Points, in no order, along strands that fork and pass close to each other.
In the rows, zero is written as 128.
Two points are linked if the straight distance between their rows is under 153. Some points are linked to none.
j_586: 85 116 117 143 136 67 64 33 178 116 167 137 132 109 92 127 139 127 117 58 179 95 82 187 100 148 120 117 101 196
j_254: 149 170 115 119 140 222 153 147 98 215 118 148 108 137 85 92 149 88 160 159 123 136 155 119 129 154 188 187 112 89
j_177: 139 165 124 124 129 176 181 104 114 170 114 143 80 135 57 104 155 105 168 117 135 111 179 142 104 141 198 171 107 122
j_730: 93 160 110 123 149 184 119 29 175 159 196 77 148 121 87 134 147 131 192 103 166 164 94 158 80 179 74 193 130 106
j_918: 103 124 121 178 148 40 118 79 141 85 127 187 120 95 82 106 121 117 132 69 171 87 157 168 158 96 137 100 98 210
j_514: 147 75 118 64 158 36 117 152 160 122 95 198 175 134 116 136 146 184 150 101 147 99 133 62 103 130 127 107 142 162
j_839: 143 153 120 151 134 202 166 171 93 165 130 126 135 103 134 143 115 90 139 188 103 133 160 109 187 113 112 121 126 72
j_965: 161 166 141 180 106 218 115 143 127 159 192 86 165 186 116 162 134 105 92 131 120 139 67 113 95 176 135 191 170 49
j_562: 144 149 112 211 173 236 147 69 133 137 147 78 168 161 142 143 122 105 136 88 115 72 187 159 168 108 98 151 69 111
j_580: 117 111 77 84 141 91 212 172 112 131 74 185 61 117 99 76 146 121 189 174 122 225 134 60 141 124 150 160 173 112
j_300: 129 124 128 88 120 99 127 94 151 139 118 150 98 138 76 93 142 139 155 119 191 138 118 108 75 138 147 161 138 144
j_720: 143 112 165 63 119 84 131 175 121 131 100 130 169 124 144 195 149 199 109 120 93 118 88 84 60 168 120 115 155 92
j_620: 164 131 111 96 129 186 225 125 141 175 97 113 95 113 75 144 157 148 148 133 132 154 90 71 76 185 136 211 159 74
j_117: 160 122 161 184 175 151 94 106 150 162 114 110 146 170 158 158 135 143 82 78 114 15 162 148 146 128 137 120 78 148
j_945: 86 112 140 106 155 41 75 155 147 84 128 187 210 80 156 171 146 181 121 79 103 56 139 141 148 145 110 57 121 202
j_311: 163 107 88 93 148 92 230 88 173 145 86 186 94 120 47 97 168 154 191 79 168 68 142 77 83 146 148 171 119 159
j_482: 128 125 194 83 77 32 93 210 80 57 106 133 142 137 165 133 94 147 76 118 80 140 123 155 86 108 128 116 157 155
j_923: 129 104 144 59 144 123 81 168 131 149 131 130 202 121 167 185 145 179 127 148 90 127 101 79 104 155 88 96 155 100
j_91: 93 146 124 144 113 172 122 188 92 134 107 137 175 94 179 153 112 94 132 198 76 143 177 126 201 88 123 69 115 103
j_841: 125 162 131 142 126 200 105 40 179 143 198 79 139 131 112 130 140 116 164 96 171 111 135 170 112 170 100 179 111 127
j_746: 165 69 122 110 135 130 102 121 133 138 118 117 111 182 137 103 130 156 132 138 122 154 160 93 110 99 149 125 116 125
j_836: 143 128 131 174 133 131 146 111 142 66 146 81 120 136 194 187 107 144 83 94 142 69 136 148 168 132 71 87 114 123
j_820: 168 153 150 155 79 179 139 190 108 158 149 96 150 165 123 175 138 111 78 162 106 168 50 95 86 172 154 177 192 32
j_106: 105 164 117 86 130 189 165 55 201 168 154 99 126 117 60 109 182 130 237 103 166 189 121 132 62 184 107 237 153 97
j_879: 139 152 120 112 160 209 96 131 96 216 120 159 159 145 106 95 132 87 149 161 116 111 152 115 136 132 165 154 84 117
j_700: 149 119 129 122 125 180 98 116 123 155 141 88 110 195 110 114 134 143 123 123 112 163 124 125 79 127 179 158 123 101
j_834: 64 171 115 152 124 181 84 122 107 118 167 84 147 131 128 124 114 117 84 132 100 166 42 205 139 137 157 85 134 146
j_710: 177 93 127 82 174 159 152 139 130 178 117 155 171 132 139 139 137 153 149 149 115 78 155 70 137 138 101 132 107 100
j_173: 109 120 165 182 126 79 58 49 183 106 143 96 99 122 138 120 125 140 65 41 169 60 108 222 121 135 124 124 107 211
j_335: 53 179 100 159 122 187 98 81 114 142 181 113 117 109 83 91 129 83 125 120 115 161 80 224 140 139 170 116 109 164
j_778: 185 44 93 47 126 73 184 152 163 139 70 173 122 130 123 104 143 170 169 147 136 168 127 13 95 115 123 154 164 117
j_152: 116 113 99 131 179 209 70 93 129 151 166 97 199 139 186 138 92 127 122 135 135 142 93 127 161 127 56 124 96 125
j_320: 159 126 125 76 166 173 120 123 125 213 119 178 165 116 103 96 134 108 163 161 155 96 148 83 134 130 115 143 102 127
j_88: 129 79 114 117 114 101 64 114 128 110 136 119 102 159 146 87 108 129 122 153 140 196 134 116 127 90 138 110 134 141
j_5: 125 132 129 135 84 147 137 219 88 132 157 86 121 157 193 160 117 96 105 190 50 211 104 107 160 122 141 111 166 74
j_263: 133 131 111 111 106 115 172 174 87 135 106 146 51 118 130 83 132 102 153 200 127 210 153 102 151 118 160 151 155 100
j_738: 140 150 184 123 85 59 153 189 57 58 113 125 89 131 133 114 91 122 83 118 103 143 139 164 105 102 148 133 145 141
j_447: 172 96 143 60 126 75 189 148 137 133 58 147 134 133 113 188 148 201 119 98 126 97 81 70 37 179 126 157 144 90
j_490: 96 135 114 170 161 104 141 84 129 101 129 159 127 93 108 136 122 121 129 96 155 72 150 158 171 111 111 76 84 170
j_515: 173 100 132 103 161 30 201 95 176 109 78 164 86 136 85 130 155 182 144 45 163 54 126 91 65 164 124 164 125 160
j_341: 103 128 152 64 82 43 119 230 71 92 104 177 121 85 145 101 116 123 132 183 105 193 133 114 124 120 148 118 179 144
j_456: 127 107 152 88 153 35 101 135 138 102 118 170 159 112 136 156 134 180 113 92 142 80 119 118 111 143 116 84 125 167
j_810: 145 157 141 204 83 191 99 138 120 112 159 79 116 181 132 112 115 84 78 133 119 123 143 176 145 105 188 137 127 121
j_740: 148 138 143 95 106 140 134 163 119 171 119 104 128 116 128 164 129 135 114 177 139 180 59 78 94 167 107 153 186 52
j_748: 160 88 92 78 189 144 176 103 148 166 129 139 152 124 117 143 144 169 160 134 137 127 99 59 106 160 67 147 135 91
j_497: 114 141 162 214 117 131 86 95 150 90 130 81 99 137 143 119 114 119 59 57 146 68 138 224 144 104 150 119 104 191
j_424: 140 115 84 153 165 156 176 84 145 116 150 130 125 91 126 116 120 118 171 159 166 113 163 104 189 109 47 104 111 108
j_345: 71 115 109 167 151 136 87 84 147 81 137 105 165 113 166 161 104 145 67 58 114 92 78 203 169 115 123 58 89 184
j_928: 48 185 107 129 120 109 117 121 88 119 148 161 87 97 70 65 130 100 129 144 132 173 93 207 129 136 195 115 125 175
j_443: 184 52 123 69 101 43 196 146 133 100 100 130 89 130 150 129 123 162 152 143 116 182 130 40 97 106 106 138 162 100
j_66: 113 131 128 135 102 141 115 198 73 123 139 105 110 175 156 111 120 118 97 175 59 196 118 148 139 110 199 115 143 100
j_650: 116 114 154 228 153 127 70 91 164 132 85 97 123 156 166 135 118 137 57 57 115 32 170 207 169 88 146 104 74 197
j_381: 136 121 191 121 67 106 77 223 120 96 123 107 191 114 214 182 127 155 85 125 72 59 171 131 144 127 114 76 150 139
j_630: 158 124 117 146 114 199 175 197 92 176 148 105 123 131 172 141 121 75 139 208 58 190 136 70 196 121 120 146 156 45
j_219: 144 114 107 150 167 117 167 96 133 107 114 151 123 111 115 122 122 131 153 131 144 91 179 110 171 92 101 90 97 136
j_31: 155 111 97 93 97 47 200 138 142 78 67 191 61 134 73 65 138 142 176 110 172 175 142 80 80 118 161 198 163 163
j_495: 128 97 124 99 170 163 66 119 136 147 150 107 201 162 179 168 120 168 119 128 105 125 94 103 124 137 79 102 113 114
j_873: 116 153 109 143 163 214 106 112 113 160 184 89 163 121 152 139 108 111 135 159 143 167 82 121 150 146 58 144 133 97
j_368: 137 130 101 112 154 126 180 54 168 175 133 189 117 98 41 88 157 104 208 111 180 62 169 111 121 142 126 154 101 154
j_171: 82 121 101 119 162 69 91 51 161 130 164 159 158 118 84 143 134 152 141 98 182 130 52 130 92 154 99 119 125 155
j_645: 113 158 164 110 106 131 106 195 95 128 139 122 156 113 143 154 122 123 88 148 110 105 97 149 124 137 149 88 140 134
j_560: 127 140 116 143 110 111 168 160 77 109 84 165 75 115 117 87 122 91 150 191 115 162 206 132 159 79 169 118 111 104
j_749: 169 130 132 177 132 222 98 124 116 153 159 84 133 208 133 121 129 109 114 122 100 130 164 132 128 110 177 160 107 101
j_621: 102 172 128 167 124 137 135 148 79 116 105 144 95 117 100 102 118 94 125 161 111 136 173 173 159 94 186 97 97 126
j_325: 120 113 129 93 92 111 89 160 127 168 126 95 108 133 159 128 116 119 127 203 120 240 61 78 113 130 98 152 194 51
j_149: 73 132 95 153 152 190 100 129 109 128 105 151 192 91 163 127 105 86 130 177 101 152 157 144 209 69 109 68 92 126
j_550: 145 105 201 116 83 56 59 196 127 79 112 106 155 135 207 153 107 164 54 106 101 75 133 154 120 111 110 99 146 164
j_261: 129 141 182 97 98 141 97 221 103 144 113 145 181 105 158 167 137 134 105 148 78 71 161 126 136 138 154 80 134 126
j_983: 155 134 146 174 169 70 163 87 156 68 126 95 79 138 164 167 131 165 96 64 158 34 146 154 138 161 73 113 110 146
j_830: 114 137 136 80 109 30 121 172 95 94 109 200 117 101 103 92 117 123 133 144 165 176 109 115 104 110 146 120 159 168
j_950: 98 123 97 89 142 43 126 95 152 127 121 183 139 127 58 129 142 156 164 100 189 155 55 89 69 146 129 140 154 155
j_855: 69 114 131 125 144 106 94 154 124 69 131 132 199 96 181 179 120 163 91 85 79 97 108 174 164 122 113 37 113 183
j_676: 116 132 128 119 126 57 110 116 125 106 118 184 99 113 73 75 130 118 138 111 181 121 143 141 118 103 160 122 127 194
j_701: 103 182 121 189 138 185 149 92 110 136 121 122 97 133 71 108 139 87 149 117 109 112 199 196 137 109 186 129 77 122
j_662: 98 194 127 176 108 212 102 136 114 144 192 74 159 163 115 142 129 92 83 134 111 144 41 173 116 161 143 139 155 103
j_913: 107 146 101 102 149 162 177 46 182 158 160 139 111 108 46 77 165 105 233 115 175 148 159 130 107 154 119 191 130 144
j_322: 106 117 123 151 147 153 72 25 177 150 169 123 123 131 92 102 140 117 147 79 171 106 148 170 121 132 131 145 92 175
j_598: 60 168 99 144 162 201 68 128 102 182 124 166 178 92 125 95 110 70 134 180 110 154 119 176 197 103 148 102 87 139
j_216: 180 78 124 154 132 98 188 112 129 82 126 101 85 143 163 137 111 141 136 127 115 111 194 93 168 82 85 99 112 115
j_288: 195 82 143 118 70 79 200 126 129 81 121 90 40 138 143 124 116 134 140 140 127 184 162 81 97 121 112 171 154 93
j_725: 105 136 147 122 67 102 141 223 82 118 99 156 141 75 189 127 113 86 150 219 66 170 195 118 192 85 132 82 138 101
j_434: 182 76 93 72 91 103 199 122 179 117 51 154 69 131 85 84 158 161 179 123 169 169 131 42 63 136 143 207 158 127
j_930: 103 108 115 99 94 90 81 141 119 122 134 106 93 143 147 90 116 128 126 189 132 240 84 119 116 111 136 124 174 109
j_800: 122 158 143 147 120 154 129 145 116 101 157 104 151 116 166 187 111 133 80 125 140 86 89 148 151 142 90 80 132 119
j_299: 125 166 159 218 81 189 69 107 155 107 164 62 115 157 127 110 120 88 65 79 141 85 125 218 137 111 175 137 123 163
j_228: 154 124 138 121 171 44 148 66 176 116 124 132 96 136 124 154 143 173 122 64 173 24 118 130 86 187 88 140 108 137
j_257: 168 86 136 153 92 82 177 129 101 67 138 86 58 153 169 124 101 124 133 127 97 176 176 113 137 82 120 117 132 117
j_114: 160 143 175 183 95 121 116 167 105 106 91 115 115 126 161 140 111 102 79 135 119 60 195 150 170 78 141 98 104 137
j_714: 136 125 147 83 71 91 145 219 86 136 108 158 99 82 164 109 115 98 136 218 114 191 139 90 160 122 132 120 168 100
j_93: 81 173 110 126 176 191 118 74 134 180 178 93 150 109 100 134 131 117 167 135 151 180 56 129 117 173 47 167 143 97
j_16: 105 121 104 199 147 187 123 102 150 79 123 83 164 143 208 184 99 122 73 78 120 62 131 181 199 97 103 78 87 147

A fork is a point with three links. Follow the links from the first point to the second and name the forks in between, in order.
j_16; j_152: j_836, j_730
j_725; j_923: j_714, j_676, j_586, j_730
j_219; j_720: j_676, j_586, j_730
j_714; j_288: j_676, j_219
j_650; j_495: j_497, j_586, j_730
j_322; j_930: j_586, j_497
j_254; j_839: j_263, j_714, j_91
j_341; j_834: j_676, j_586, j_497
j_216; j_447: j_219, j_676, j_586, j_730

Follow the links from the first point to the second, and from the first to the third. Name the last point that the two ways share.
j_434; j_320; j_117: j_676
j_515; j_216; j_495: j_730
j_263; j_88; j_93: j_586
j_490; j_368; j_152: j_730
j_288; j_836; j_701: j_676
j_5; j_650; j_710: j_714
j_834; j_918; j_311: j_586
j_117; j_855; j_662: j_497
